Each row is a point on a landscape with many valleys, with its height.
From any point a ball takes the steepest step (drop divided by distance) to one of its 2 nearest points. It stops when none of these is lower. Distance is the straight distance between rows; heights are no part of it.
<746>: [ -6   3  -5 -29  13  15  -1   3 -10   3  -2 -15   1  -5  -1  11  -7 -16
  -3 -28   9   7  -4 -13 -11]  height 418
<5>: [  9  10 -10   9  13 -28 -25  10  21  -7  16   9  23  12  17 -36  12  -4
  28  14   2   1  19  11   4]  height 216
<131>: [ -7  23  18   8  16 -11 -17 -25   4  24  -1  -8 -14  -6  -3 -14   9   7
 -10 -15   3   1 -16  18  20]  height 495
<1466>: [-11  12 -14  -5   5   5  20  -8  -7   6   3  13   1 -28 -18   0   0   9
  -5   2   0  17 -17 -14  14]  height 458
<1301>: [ -3  -5 -23  -8  -2   0  38  11   7   2   2  14  19 -24  -2   5 -10   6
  -5  26  23   0   5 -14  29]  height 761
<773>: [-12 -24   9  -7 -14  15  13   6 -14   7 -13   0 -12  16  -2   1   6  -3
  11  -5 -31 -18   0   0  -2]  height 520
<1713>: [  6 -21 -12 -11  11   1   8  18 -29 -31  -8 -16   9  -8   9   6   9 -10
  -7 -36  10  12 -11  11  -5]  height 375
<1430>: [ 10 -24  -2  -8   5   3  18  25 -10  -5  -6  -7  -3   5  13  19   2 -10
 -10 -16   5   2  -3 -17  -9]  height 368
<1419>: [  4  -4 -14 -20 -19   6  32  -1   9   2  14  13  19 -11   6 -24  14  10
  -5 -13  20  -9  12  -9  18]  height 429
<424>: [-13  -2 -21  -4  -3  15  24   3 -23  -3 -13   4  -1  -9  -6   3   1  11
   2  -6  -3  13  -2 -12  18]  height 432
<1407>: [-13 -23  36  -2   4  -9 -33  19  20 -10 -24   2  20  31   7 -23  -3   6
  23  22  -8  -8  21   7 -27]  height 240
<920>: [-13   6  11  -1   2   1 -24   4 -13  -9 -13  -4 -10  25 -18   1   8  10
   4  18  -7 -20   8   0 -30]  height 523
<823>: [ -2 -12  25   5   9   3  -4  10 -10   7 -22 -22 -26   9   4  13  -3 -12
 -14 -12   5  -3   4   3  -3]  height 569
<944>: [-18  -5 -16   0  -5  24  37   7  12 -13  22  -7   6 -36  -8 -13   6   3
  -2   1  14  18  -9   9  21]  height 787
<1360>: [ -1  -4  12 -11  -9   9 -30 -16  -1   0 -12  -7 -18   4   3  15  -9  -6
  -1  -2  -5 -16  -1  -7 -20]  height 330
<1470>: [  9 -18   9  -7  -2 -14 -38  11   7 -27  -5   5   1  11  15 -12  11   3
  25  31  -2 -34  17 -15 -18]  height 329
<1177>: [ 18   8 -26   6   4 -25 -15  11  -5   0  16  18   8   8 -12 -13   4   4
   9  32 -15  -8  10   3   0]  height 136
<609>: [  6  12  22  18  19   0  -2  -6   0  16   2  16   1   1 -16 -28  15  -2
   5  -2 -12  11 -11   6  24]  height 478
<778>: [ -2  19  -1   5  10 -15  -7 -17  -2  11   7  12  -8  19   2   1 -16   5
  -3 -12 -17   6 -22  -7  -4]  height 328
<1638>: [ 15  -2  -4 -18  -3  10  -8   2   1  -8 -10   4   6   8   4  15  -2  -9
 -15   3   2   3  21 -14 -12]  height 242
<27>: [ 17 -22   2   4 -15   0   2  21  13   1  -9  11   1  16  10   4   2   9
  -7  15  13 -24  28 -13   2]  height 550
<1618>: [ -4  18  12   7  24 -17 -21 -11   1   5   2   4 -19   7  -4   1  14  17
  -3   8   1 -11 -15  11  21]  height 483
<1556>: [  5   4  -9 -11  -6  10  19  12  11  23  36   1  12 -14   5 -16   1  -4
   6  -2 -10   5  11   2   8]  height 268
<1457>: [ -9  11   5   2  -4  11 -15 -18 -13   5   2  -8   3  11 -19  18   6   4
  -2  -9 -12   2  -6   8   6]  height 506
<865>: [  0 -31   0  -8   0   3   8  25 -15 -22 -18 -16  -8 -12  23  20   9   0
 -10 -21  21   8  -1  -3 -14]  height 332
<548>: [ -4  18   2   4   7   5  26   5  -2  -9  21  16  14  10 -20 -17  14  12
  -3   9  11  15   9 -10  16]  height 82
<1111>: [  5  22  10  17 -10   7   4 -15  14 -13  18  19   9 -46 -16  -1 -14  -2
  -4  21  -1  19 -15 -14  -5]  height 424
<113>: [ 15  23  -2  11  12 -10 -18 -15  18 -13  22  20  -9  -6  -9  -7   0  -2
  -3  17   2   8 -11   8   8]  height 402
<1063>: [  0 -22  39  13 -11 -11   9   1 -15   6 -29 -23 -18  13  -2  10  -3 -18
  -5 -11  -9  -3   3  20 -12]  height 580
<644>: [ -7  -1  12  -2  -6  19  -9  -5 -10   0  -3  -6  -2  28 -15  14  -2  -6
   9   3 -26 -13   2   4  -5]  height 511
<729>: [ -8  -1 -16 -16  13  14   5   6  -4  -3 -19 -19   7  -6  -6  26 -27 -12
  -9  -9   7   3 -10 -24 -13]  height 439
<1366>: [ -6 -11  13 -15 -12   2  -8 -11   1  12   8 -16  -8   9  13  20  -1  -8
  -4 -23 -21  -4  -7  18 -12]  height 314
<340>: [ 11  23   2  20  -6 -23 -12 -42  -6  15  19  -9   5  -8 -19   7 -11   2
 -26 -16  16   3 -14  11   8]  height 473
<169>: [-18   2   6  11  -7 -17   8 -23 -21   8 -17 -21  -3   8  15   8  -8   9
  -6 -38 -12   2 -16   9  -4]  height 354
<804>: [  9  -7  21  -7  13 -17 -33  14 -12   4 -17   3  -3  10  -2 -11   2  -3
  12  20 -24 -21  13  -1  -7]  height 431
<1109>: [ 10   7 -12  10   4   1  -9  -5   7  -4   2  11   5  14 -21 -32   8   6
  -6  19 -14  -2  12   5  24]  height 456
<1711>: [ 16   9 -32   6   4  -9 -18  -1  17 -17   3  13  24  16 -10 -34   3   1
   6  19   0 -13  13  -8  20]  height 444
<1313>: [-12  -3 -16  -9  -3  -9   4 -13 -17   4  -1 -15 -10  -9  -7  21 -16  -1
 -17 -31  10   5 -28  -8  10]  height 522
<987>: [  1  16 -20  -6  -5   7  -2 -20   8  -6   8  13  -5 -14 -12  18 -11  -5
  -4  26  12  12  -2  14  16]  height 380
<1164>: [-11  13 -10   0  -7   2  16   8  17  -4  26  21  17  -4 -24 -22   5  24
  -3  19  28   1   3 -18  14]  height 105
<963>: [ -9 -20 -13 -33 -11  17  15  17 -13  -2   5 -10  -2 -15   4   7  16  -4
   9 -17   1  -6   4   6  -8]  height 302
<1516>: [ -7  13   4  19   5  13  16  -5  16  -8  13 -13 -10 -33  -5  -2 -10 -12
 -13  -8  20  32 -18   3  14]  height 556
<534>: [  6  24  10  25  10 -20 -24 -19  14 -28  15  19  -6   1  -2 -33   7  -9
  13  19  -7  11 -14   8  10]  height 413
<1647>: [ -3  21 -27   2   3   9  -2 -11   7   1  -5 -11   3   4 -14  11  -7   9
 -17   1   3   0   5   9 -13]  height 546
<581>: [  8   1 -12  -5   1  11   2   5  13   0  19  17   4  26  -2  15 -10  -2
   4   1 -10  -9  -5 -12  -3]  height 303
<820>: [ -8 -14 -12 -10 -10 -11   0  -1 -16  -3 -13 -30 -16 -21  14  19  -7  -6
  -5 -38  21  -4 -17  12 -19]  height 233
<218>: [ -3  -3 -15 -17  -8  11  38   7   3  -9  14 -10   2 -13  22 -16  -7   2
   7  -1   0  -1  20   5  26]  height 396
<1163>: [  7  -9 -22  -3 -11  18  14 -13  13  -1   3  15  15 -12  -4  17   5  -4
  -9  -6   9  17 -16  -4  12]  height 310
<336>: [ -5  25   0  21 -11  -7  -5 -37   4  -1  26  -6   1 -22 -35   3  -8   1
 -21  -8  16  14 -25   7   4]  height 490
<304>: [  6   1  -9   4   5   3   1  -5  -4  12  -8 -19  -6  -4  -2  36  -6   6
  -9 -16   1 -13 -13  -5 -13]  height 348
<256>: [ -5   7  13  12   2  16  22   6   7  -2  13  -1   2 -43  -4 -33   9   4
  -5  -7  -9  22  -9 -18  13]  height 557
<970>: [ -9 -18  12  -3  -4  -9 -37  21  17   4  -7   9  28  32  12 -26   1   5
  23  14  -7 -17  24  -7 -15]  height 253
<268>: [  6  26 -10   7   3   9   8  -3  14  -2  31  14  18 -28  -5   1 -16   4
   8  32  -1  12  -8 -11   8]  height 440
<787>: [-11  -5   6  -4   6   4   5   8 -17   7  -4 -13 -24   1   0  18  -2 -11
  -3  -9  10  18   6  11  21]  height 560
<1309>: [  6  -1  24 -10   8   3   0   7 -13  16 -17  -4  -4   5   8  -6  -3 -14
  12  -7 -13  -6  15  -4 -14]  height 599
<1172>: [ -2 -15   5   8  -6   6 -10  16   3  -8 -12   4 -17  25   8  10 -12   1
  -2  20  -2  -7  22  -6  -1]  height 533
<1058>: [ -9   0   2  16  -1  -9 -14   7  -1  16  -9  12  16  17   9 -14   6  18
   9  19 -12  16  19   7  13]  height 403
<1608>: [ -8   8  -4  13  -3  -7  10 -19 -13   8  -8  -4   2  -9   8   1   6  17
 -11 -30  -8  23 -18  -2   5]  height 376
<309>: [ -1  14   1   8   8   6  -2  -7   5   8   9   3 -14   9  -1   8  -4 -11
  -2  -6  11  23  -5  11  15]  height 554
<1050>: [ 18 -12  26   4   6 -19 -31   5  -3  -8 -21   2  -7   7  -3 -17  11  -1
  16  29 -17 -37   6 -10 -31]  height 391
<1698>: [ -6   5  16   7   0 -16   8 -12 -11  16 -11   2  -5  24  11   8 -13  -5
   0 -20 -27  -1 -10   5  -9]  height 338
<119>: [ 10  14 -17   8   3 -18   3  11  -4  14  16  15  -9  -2 -18   3  -7   1
  -2  23  -2  10   6   8   0]  height 111
<1657>: [  9   4  -7  -4   0   7  10  -2   3   6  -7   3  -6   8   3   3   3   6
   3   7 -12 -24  24   6  -9]  height 400
<410>: [  4 -16   2   1  -1   2  10  22  -2  12   4  10   4  15  17   4  -4  -6
  -1 -12  -1  15  11 -13   4]  height 388
<333>: [ -7 -17  26   8 -10   0 -11  16   9  -2 -18  -2  -5  33  12  -9 -14  -3
   3  25 -15  -8  27  -1 -18]  height 525
<1643>: [ -4 -24  24 -13 -15   8  18  17  -4  -2  -7   3   3  10  26   6  15   0
   9  -7   1 -11  23   1 -19]  height 504
<329>: [  3  -6  17   4  -9  13  -2 -11  -2  -2 -25 -14 -26  11  -2   3  -6  -9
   1  -3  -8 -25  -2  -4 -31]  height 352
<1542>: [ -2 -20   0  -7 -11   7  35  19  -8   0   1  -6  -1   6  15  -3   7  11
   4  -3 -19 -24  11  -3  11]  height 539
<693>: [-12 -15 -30 -21  -5   9  18  14 -17 -18   8  -9  -2 -21  13   3   1  -6
  16 -20   1   1 -17  17   1]  height 327
<1654>: [  5 -18  20  -4 -11  19   5   7 -16 -19 -17 -22 -22 -18   0  10  -9 -19
  -3   8  20  10  -1 -29 -26]  height 642
<1558>: [ -5   4 -16 -12 -12  18   3 -11   1  -1   8  -4 -13 -10   1  20 -12  -1
  -1   4  -8   3  -5  13  17]  height 364
<1220>: [  7  12 -17  -2   7   8  27   5   4 -10  14   7  21   7 -15   5  -3   5
 -18  10   6  12  14  -6   7]  height 108
<878>: [ -7   8   8   9  -2 -19 -29 -12  -3  -6 -21  10   9  35  -1  -6  -2  -1
   4   3  -8  10  13  14 -20]  height 585
<682>: [ 10  28   6  23  15  -6 -10  -3   1  19  14   8  15  -8  -4  -2   7  13
   3   2 -14  23 -12  -1  -1]  height 415
<1154>: [ -5  16  16  21  -1  17  22 -10  14  -8  20  -5  -7 -27  12 -13   6  -5
   1  -8   3  29  -8  15   7]  height 561
<1467>: [ 10  -8  -4  17   4 -17 -16  21   4 -10  -4  14   1  29   5  -3   4   0
  22  31  14 -22  32   4  -2]  height 584
<1523>: [  2 -25  11   8 -14  -3  -3   3 -12 -11 -20 -36 -24 -18  15  23  -3 -11
 -13 -23  23  -2  -7   2 -18]  height 282
<560>: [ 11  -8 -14  -4   5   3  36   8  -6  -8   8  -2   6   0  12 -16  19  -9
   2 -34   2   3  -3  11   2]  height 419
<1768>: [ -7 -10 -17 -13  -3   3   6   6   4 -10   0  17 -10  11  -8  18  -3  15
 -15  17   4 -10   5  -7  10]  height 713
<1038>: [ -6   9 -34   1   5   3  33  -9   0  -4  -6 -10  10 -42   4  20 -10   4
   0  -5   7  12 -25   8   2]  height 277
<967>: [  1  -9  30   7  12 -15  -3   9   8  10 -19  11  13  38  -4 -10   3   0
  13  14 -24 -18  12  20  -8]  height 426
<1517>: [-14   4  12  -9  17 -11  -8  -3 -12  12 -16   6 -16  19 -11  -3  11  14
 -13 -10   2  -6  -5  -1  13]  height 499
<502>: [ -3  -1 -18  -1   7  10  41  -8  18 -20   6  -4  20 -49  -5   0  -7  -4
  -7   3   4   8 -37   2  10]  height 204
<1376>: [ 16   7   7   7  15 -10   3   3  13  16  -3  14  11  23   7 -16   6   2
  -1  10 -17 -14  16  19  -4]  height 417
<633>: [ 12   4  -8   7  12   9  47   9   4  -5  15  -2   8 -36   4 -23   4   4
  -1 -10  -4   4 -16 -11  20]  height 578
<318>: [ -2  15 -17  12   9  12  13  -1  24   4  11   1  -1 -21   7   1   2  19
 -19   6  19  24   0   8  11]  height 564
<1743>: [  2  -6   5   2  -8  13   9  -4   8  -9 -19   3 -15  15   1  -3  -7   4
   3  13 -12 -33  19 -10 -28]  height 377
<770>: [  6   5  -8   2   2  15  28 -11   4 -12   9  -1  -1 -18   3 -14  -1  -7
  -3 -16 -13  16 -25  -1  23]  height 598
<807>: [ -4  -7 -16  -6  -5  19  13  16 -12   2 -16 -15   8 -13  -1  16 -11  -7
  10  -5   2  -1  11 -16 -20]  height 462
<1284>: [ -5 -17  51  -6   3   7 -26  11  16   1 -18  -6  12  19   9 -12   2   1
   9  11 -12  -6   7  -4 -38]  height 224
<593>: [  8 -15  37   6 -18   8  -6  -9 -12 -10 -23 -33 -30 -18  11   4  -7  -9
 -12  11   7   1  -7 -17 -21]  height 661
<1613>: [-12  22  25   5  -9  -9 -11 -36  -6   8  -4  12   2   7   3  -5   3   3
   3  -5  -9  15 -10  19  10]  height 572
<1003>: [ 13  12 -18  -4  -1   0  18   1   2   1  11  22   9   7   4  -4  -8   5
   9  16   4 -22  20 -11  11]  height 423
<1569>: [ -9  -2 -11 -18 -10  16  18   6   5  -3  12 -12  -4  -1  20   9  -7   5
  -5   2 -15   4  21  10   9]  height 379
<1410>: [ -8   0  29   1  -3  -7 -24  -9  -9   7 -32   0  -3  20   4  -2  -7  -9
   7  -2 -15  -2  10   6 -28]  height 590
<728>: [-13   8  -5   5  -4   4  -1  -2 -11  11 -15   6  -4  -2   4  -5   1  17
   1   8  -9  17  12   1  15]  height 412
<1640>: [  1  -9  14  -6 -17 -12 -26 -21 -13   5   3 -16  -4   8  -9  32 -12  -4
 -24 -22  13  -7 -10  -8 -10]  height 420
<960>: [ -2  12 -26   6   4  -2  22  -2 -10   9  -5 -10   6 -16  -6  35 -16   3
  -3  -1  -1   5 -15  -1  -7]  height 318
<1641>: [ 10  17  -4   2  14  -1   0 -15   2  10  17  -6  11 -16 -15  20 -23 -14
  -8 -11  11  11 -30  -8  13]  height 436
<904>: [  3  -9 -24   3   6  -7  13   3  -8  -7  -8 -22  -3 -28  21  23  -2  -1
  -3 -34  17  -3 -28  15  -2]  height 173
<664>: [ 18   1 -15 -10   9  -7 -27   3   5 -16   2   9   8  13 -11  18   2   4
 -17  16   1  -4  13  -3 -12]  height 200
<707>: [ 11   7 -13   3  13  -2 -33   3  15  -1   3   5  14  14   6 -14  12   2
  12  14   1  -1  13  14  -1]  height 227
<599>: [  4  20  -3  10  19 -19 -37 -18   2   1   8   0  -9  12  -5  17   0   1
  11  -1  15 -11 -17   7   5]  height 469
<1316>: [  3  -2 -10 -10  10   8  13  -2 -14 -11  -4 -12  -1  -3   5   4   5 -19
  -7 -37  13  17 -13   3   3]  height 401
<1830>: [ -2  11 -15  -3   2  -2  10 -10   3   2  16  21   0  15  -5   3  -2  13
  -8  -1  -9   8 -13  -9  -6]  height 315
<519>: [  7 -14   4 -16 -14  -9 -33  18  13   2   4  12  10  13  15 -16  -1   5
  13  18   6 -32  25 -20  -7]  height 281
<1725>: [  9  13  -7   2  20  -3 -26  -9  -2   5  10  -8  12   7 -16  33 -13   0
  -8   0  10  -3 -21 -10   8]  height 454
<456>: [ -2  12   0  17   5  14  25   2  14  -3   8  -4   0 -11  14 -15   4  11
  -8   2   5  20  14   5  25]  height 567
<651>: [-11 -13  10  -2 -15  14  -4  -8 -26   0 -19 -12 -12  -4   4  29   7   0
   3 -17   0  -2  -4  -6  -3]  height 688
<351>: [  9  30  17  20   2   1 -10 -16  11  -9  26  13  -8 -28 -11 -10  -7  -2
   3  22 -11  16 -14   3  11]  height 411
<1695>: [  1 -17   6 -23 -29   5  23  16  -5  -1   9   0  12   5  11   4  13   3
   4  -3  24 -18  30 -14  -2]  height 484
<1368>: [ 14   8   0  -1  -7 -15 -14 -33  -6   9   5   0   3   2 -15  27  -2  -6
 -23 -24  17   1 -12   0   5]  height 449
<1530>: [-17 -10  21 -16  -2  -3  -6   0 -17   5 -14  13 -19  17  -1   3  13  -6
  -2 -14   1   5   3   3  -3]  height 512
<1456>: [-13 -13   7   6  13 -34 -27  18   8  -9  -6   2  18  30  -4 -11  13  11
  25  23 -24 -13   8  30 -12]  height 434
<1726>: [  4   5   0  -4  12  -1 -11  12   9  26  19  17   6  -8   6  -7  14  12
   6   9   7   9   7   3   8]  height 241
<1480>: [-12  -8   3  10  18 -42 -38   1   3  -8  -8  -8   5  26  -5 -13   6  -4
  27  13 -31  -6 -18  31  -4]  height 441
<464>: [ 10   0 -26  -5  -6   4  37 -10  20  -1  12  16  23 -30  -8  11   0   2
 -10   8   9   8 -16  -2   3]  height 283
<270>: [ 10   3   5  -5  12  10 -50   2   7   3 -14  -1   8   8   4   9  13  -3
  10   3   8  -5   8   3  -3]  height 244
<343>: [ 10   5   6 -11  22  -1 -17  11  -6   9   1   7   5  13   3  -8   0   6
   8  15 -15 -15  11 -14  13]  height 452
<248>: [-13   4  -2  21   0   3   5 -11   6   7   9 -16 -17  -5  -7   3  -8  -7
 -15 -25  16  25 -24   9  20]  height 549
<199>: [  0  15 -12   5  -6  -1 -13 -13  12  -5  14  30 -13   2   9   0  -6   3
  12  17  -1   6  -4  10  13]  height 392
<1246>: [  9   0 -18   6  13 -16 -35   1  -3  -9   0   6   3  13 -21   3   5  11
  -5  16 -14  -6  -6   0   4]  height 172
<1306>: [-10 -19  33  -8 -14  -4   9  21   9   7  -8  -8   0  18  18  -9   2   4
   1  13  -2 -14  35   4 -27]  height 516
<1688>: [  6 -10  22 -10  -5  15   9  19 -16 -14 -10   0 -10  -1   4   5  -8 -15
   6  12  11  -3  18 -36 -25]  height 624
<120>: [  0  24   4  17  -7  12  -4 -27   1  -4  19   1   6   1 -24   0   9   5
 -13  -3  -3  18 -18   7   5]  height 498
<826>: [  5  -3  27 -13  -7   5 -45  -8  -2 -14 -14  -6 -12   6   2  -3   4 -11
   9  24   2 -11  14  -3 -26]  height 297
<32>: [  3 -17 -16 -21 -23  -1  37  18  -3  -6  13  -2  17  -9  18 -10  11  -3
   4 -20  25 -16  21   3   3]  height 460
<1338>: [  4  -2  15  13  -5  -3  -7 -13  -4  19 -14 -26 -12   1   8  29  -8  -8
  -1 -23  10 -18 -11   1 -25]  height 372
<711>: [ 13  -7  -7   8 -10 -25  -6  15   8   9  -4  19  10  21   2 -19   8  14
   0  17  15 -28  31  -2  11]  height 570
<1333>: [  9   7 -26 -14  14  -2   0  12   4  -9   3   5  19   9 -24   3  -8   7
 -18  22  10  -7  22  -6  -9]  height 152
<413>: [-17   1 -21 -18   1  -6  19  -5 -16  -6   1  -5  -2 -28 -16   8 -12   1
 -17 -12   2  22 -31  -8  18]  height 489
<683>: [ -6 -23   4 -26 -13  19   3   1  -6 -25 -17 -18  -8 -20  -5  22  -8 -12
 -16   5  16  -1  -2 -21 -22]  height 668
<1051>: [ -5 -18  36   6 -25   3  -5  -9 -15  -6 -23  -7 -24   1  11  24   4  -5
   1   5   1  -1   1  -5 -17]  height 676
<1707>: [ -7  -7  -9 -25  -7  12  15  15   6  18  15  -3   7   3   3 -16  10  -7
   7 -15  -1  -7  15   6  -3]  height 279
<339>: [-10  -4 -25   0 -17  -2  13  12  23   6  13  19   7   7  -7 -14  -1  20
   0  18  30 -11  17  -8  22]  height 130
<1534>: [ -8 -14   9 -11 -11  -4   9  -1 -18  12 -15   2 -14   3   0  -9   8 -17
  -4 -27 -15  11  -4  13  -2]  height 521
<1412>: [ -8 -31  23  -9 -12   9   2  14   0  -7 -13 -25 -12  -5  30  -2   4  -4
   3 -21 -11  -8  -7  -3 -37]  height 278
<935>: [-14  -4 -19 -13   5  17  23  -2  -4  -4   5 -12 -16 -22   7  12  -5 -11
  14 -11   2   1 -18  15  23]  height 347
<360>: [  9 -18 -33 -15  -6   1  36  16  -7 -17  13  10  22 -21  15 -17   9  -9
  10 -25  19  -5  -5   1   8]  height 445
<642>: [  5  15 -26   7  12  17  -2  -2  22   8  -5   0   7   4  -3 -10   1  17
 -14   5   3   6  12   6   8]  height 555
<1300>: [  7  -4  30  10 -15 -10 -30 -20  -7  10  -4 -30  -7   2  -7  22  -7  -5
 -13 -10  17 -24   2  -1 -27]  height 393
<566>: [  7   1 -12  -3   0 -13   7  19 -12  24  -2  14 -13   7 -13  -3  -9 -13
   0   5  -4  -3  14  -2  -9]  height 90
<1639>: [ -9   3   5   8   0 -17  -7   5 -15  29 -14  -1 -17  15 -14   2   0  -3
  -2   0 -10   0   6  17 -15]  height 69
<1150>: [-17  -5  -8  13  -2  -1   9 -17 -19  -2   4 -33  -2 -10  -4   7 -10  -5
  -4 -37  10   9 -28   6  25]  height 540
<1434>: [ -5   3  15   8  -1  -7 -11 -21  -3  28 -17 -11  -9   7  -5  -4   8  -6
  -1 -27  -1  -4 -12  24  10]  height 505
<993>: [ -4 -12   3  14 -13  10  -3  14   1  19  -9  14  15  22   8  -4  -2   3
  17   6  -5   8  25  -9   6]  height 397
<1365>: [ -4  25  28  28  15   1 -12 -13   6  11  11  10  -8 -16 -15 -22   6   4
   5  -8   1  16 -22  -8  17]  height 485
<837>: [-14  -4 -14   1  -6  16  39   7  19  -8   9   8  20 -44  -3  -6  -4   9
   1  17  22  16  -9 -14  29]  height 779
<1626>: [-14 -11 -17 -18 -13  14   7   0 -23 -16  -8 -28   8 -18  -9  30  -7 -11
  13 -29   9  -9 -21   2 -26]  height 524
<990>: [ 13  -9 -27 -11 -13  21  14  -5  17   2   5  13  16   4  -2  19  -6  -6
  -7   4  -1  -7   1  -9  -5]  height 284
<549>: [  2  -1   2  -8  -6  -2  12  -1  11  18   7  18  -5  -6   8 -40   4  -4
  -7 -14 -16  12   2   1  11]  height 535
<1832>: [ 10  10  -1  10   5   7  11  -9   8   4   2  15 -10  -5 -17 -23  14   1
  -8   5  -4   2  -2   4  30]  height 468
<399>: [  1 -18 -16  -7  -9   1  28  14  -2  -6  -9   9  -1  -3   5  17  -9  13
 -12  15  17 -10  18 -20  15]  height 733
<1030>: [ -5  12   9  29   9 -19 -24   2   4  16   3  11   8  -1   2 -17  12  12
  12  14  -8  29  -7  13   9]  height 409
<901>: [-11 -17 -25 -13  -2  13  21  12 -14 -19 -23 -18  12 -27  -1  21  -9  -9
   8  -8  12  -9  -9 -11 -32]  height 492
<1673>: [-12 -12  -2 -23  -2  12   4   3   0 -16 -11  -7 -19   1   1  37 -10   6
 -17   6  10  -4   0 -14  -4]  height 696
<558>: [ 13  -6  17 -12   0  15 -31   3   5  -6 -13   4   9  17   5   1   5  -5
   1   8   0 -10  23 -12 -10]  height 267
<702>: [ 13  15 -25  18  11 -23  -9   2  12 -30  21  15  16  -1 -11 -37   4  -5
  22  27   6  -2   1  -8  12]  height 430
<154>: [  2   5  -5  16  18 -29 -44  -8   3  -7   8 -10  -1  22 -14 -12   7  -8
  19   5 -14 -11 -24  22  10]  height 448
<308>: [  8  26   5   6   8   6  -7 -20   1  10  24  -3  -3 -20  -7   6 -16  -7
  -1   2 -14  13 -25  -1  21]  height 422
<1637>: [  7   3   7  10   1   5   7   2  13  10  10   1  -6 -27   1 -34   2  -2
 -25  -9 -10  29  -6  -2  18]  height 545
<412>: [  8 -22  -7  -2 -10  15  39  21 -21 -13  -7 -12   0  -8  10  18  11   0
  13  -2  -2 -22  12  -1   3]  height 563
<435>: [ -4  20   9   6   4 -18 -24 -22  -9  -6  -8  19  -3  20   0 -10   2   1
  10   9 -13  12   0   9   9]  height 579
<1535>: [ -9   9  -6   3   0   9  -4  -2  -8  -3 -17  -9  -7  16 -14  17   4  16
  -9   7   8 -12  13  -2 -28]  height 534
<582>: [ -2   2  -4  -1   1   7   9  18  16  21  33  14   8 -22 -10 -11   8   5
  -6   9  12  20  -3  -8  13]  height 254
<1582>: [  6  12 -16  14  15 -23 -20  -7  12 -26  25  14  -1  11   0 -26   7  -8
  29  25 -15  -2  -9  17   5]  height 421
<1784>: [ -2  30  17  21  -1  -2   3 -34  11   3   7   5  -9 -12  16  -4  -2   5
  -4  -8  -4  22 -11  15   7]  height 566
<1186>: [ 10  18  -9  10   8 -13 -15  14  20   7  28  19  18  -9   9 -33   6  12
  14  20   6   0  11  -1   9]  height 228
<1446>: [ -4   3  13 -14  -5   0   7 -17  -3   8   2   9   0  14  -3 -21  10  -9
  -8 -22 -20  15  -5   9   5]  height 528
<571>: [  6   8  -2   0   1 -11   4   6  -7   9  13  23   3   2   3 -16   1  16
  14  24  -9 -14  13 -13  28]  height 443
<819>: [ 11   5  -7   2  31 -27 -46   5   7  -7   2  -3  -6  19   1  -4   9 -11
  17  -1   0 -13 -12   9  -5]  height 457
<1367>: [ -6 -21  13 -10   3  -4  11  14   7  14  -6 -11 -10  10  31   4   4  -1
   1 -23 -16  -5  -3  14 -18]  height 300
<1393>: [  6   2  20  -7   9   6   3  24 -16   7  -3   1   5  16   0   0  -5  -5
  13   6  -9 -19  23 -24 -23]  height 608
<1112>: [ -6 -18  38 -10  -7  10 -17   1   5  13 -20 -17  -7   2  13  -9  -2  -1
  -7  -8 -12  -3  -2 -15 -43]  height 248

For each start below, name the point where the ball stops.
<642> | <502>
<1542> | <502>
<935> | <5>
<1150> | <865>

Call two points neighbours if one is among the 2 nearest of the other. Go from one point of each pair to the other, from neighbour to neighbour, staying as low as possible. Name the highest point that can't be avoided.
<502>, <990> | <1163>
<548>, <5> | <558>
<1639>, <548> | <664>
